Each scene shows the same named points in several views. A view is turned or mirrored, shifted and resized as a whole, has a little noise and may leave points out.
(in the rows, 128 means zero)

Scene 1
View 1
masor: [118  97 158 162  78 154 170 122 123  85 180]
gumi: [113 124 148  91 145 108 140 131  90 115 173]
vor: [ 96  68 130 177  56 190 141  99 124  96 222]
tefe: [120 116 132 127 131 176 135 135 133 143 194]
zeviv: [126 141 134  94 175 128 113 139 118 161 183]
Bove: [112 131 145  90 160 112 134 135  94 122 176]
pofa: [118 139 140  63 187 123 146 153  85 138 153]
bap: [122  85 144 191  64 191 144 107 159 116 216]
Veleg: [101 109 133 111 121 133 130 118  92 115 194]
Rati: [103 113 127 106 141 135 101 115 105 138 209]
dasop: [119  98 142 158  97 177 142 111 141 123 204]
diso: [124 119 156 136 113 130 153 127 121 109 174]
Pag: [118 134 136  95 162 119 121 138 105 139 182]
gola: [132 123 168 120 122 108 166 135 108  90 158]
terar: [140 128 174 126 128 135 190 157 126 101 142]
goz: [115 123 146 128 124  97  96 110 121 132 206]
View 2
pofa: [134 179  75  72 143 204 133 182 111  76 134]
Rati: [124 173 120 113 165 140 141 152 155 145 133]
masor: [101 105 164  79 104 129 128 119 144 134  52]
bap: [ 86  54 153 141 108  99 115 100 207 175  77]
gumi: [136 168 131  75 138 167 136 167 115 106 107]
Pag: [121 178  86  81 159 164 137 157 128 107 116]
goz: [104 184 139  91 163 115 151 133 146 145  88]
dasop: [104  86 139 130 120 129 119 123 178 159  96]
tefe: [107 120  93 123 137 144 128 139 169 132 112]
gola: [118 153 116  56 119 176 126 159 114  87  83]
View 3
masor: [135 105 109 145  92 120 156 107 132 104 100]
gumi: [117 106 113 115 123 141 143 165 141 107 124]
Veleg: [124 121 120 128 126 147 139 142 130 109 118]
diso: [125 104 108 127 113 123 147 130 137 112 114]
tefe: [123 122 107 135 137 110 133 131 119 117 114]
terar: [128  83  94 119 102  96 157 150 136  99 109]
zeviv: [105 127 111 106 166 131 119 171 139 137 136]
gola: [126  88 107 115 101 126 153 148 149 102 117]
Bove: [115 108 115 113 133 137 138 170 137 107 122]
dasop: [129 122 111 147 115 116 141 103 124 117 107]
bap: [133 124 107 159 108 108 141  74 120 126 100]
pofa: [113 111 114 101 155 136 134 218 132  91 131]
Pag: [117 113 109 110 141 129 131 168 140 118 126]
goz: [115 113 114 115 132 145 134 127 152 137 130]
vor: [138 138 123 165 104 136 147  79 115 111 100]
Rati: [118 129 120 127 143 145 133 141 132 123 123]
View 4
dasop: [157  79 171 137 105 107 130  86 131  88 111]
vor: [173  87 166 113  82  98 100  47 157  80  81]
gumi: [129 122 142 106 104 108 173 191 120  94 166]
Pag: [132 111 158 116 123 130 196 190 125  98 165]
tefe: [139  90 171 141 123 137 165 123 134 107 130]
gola: [145 120 158 140  99  66 147 170  91  92 178]
Bove: [126 123 148 105 111 127 181 192 121 105 170]
bap: [176  64 186 154 110  94 109  50 139  73  97]
diso: [146 103 164 136 112  92 149 141 108  93 148]
Veleg: [142 111 143  94  97 120 159 148 140  90 135]
masor: [157 106 167 140  84  64 114  94 105  86 138]
Rati: [141  96 148  91 121 137 185 154 157  84 126]
zeviv: [132  90 154 105 156 165 224 203 160  95 157]
goz: [165  79 155 105 133  94 190 169 155  61 147]
terar: [131 118 175 173 106  77 143 147  60 117 179]
pofa: [106 136 143 116 114 157 204 218 100 125 177]

Which points are out of place in each view (at most two, in the order of its rows)? Write - if all are in place.
view 1 -> zeviv
view 2 -> masor, gola
view 3 -> pofa
view 4 -> -
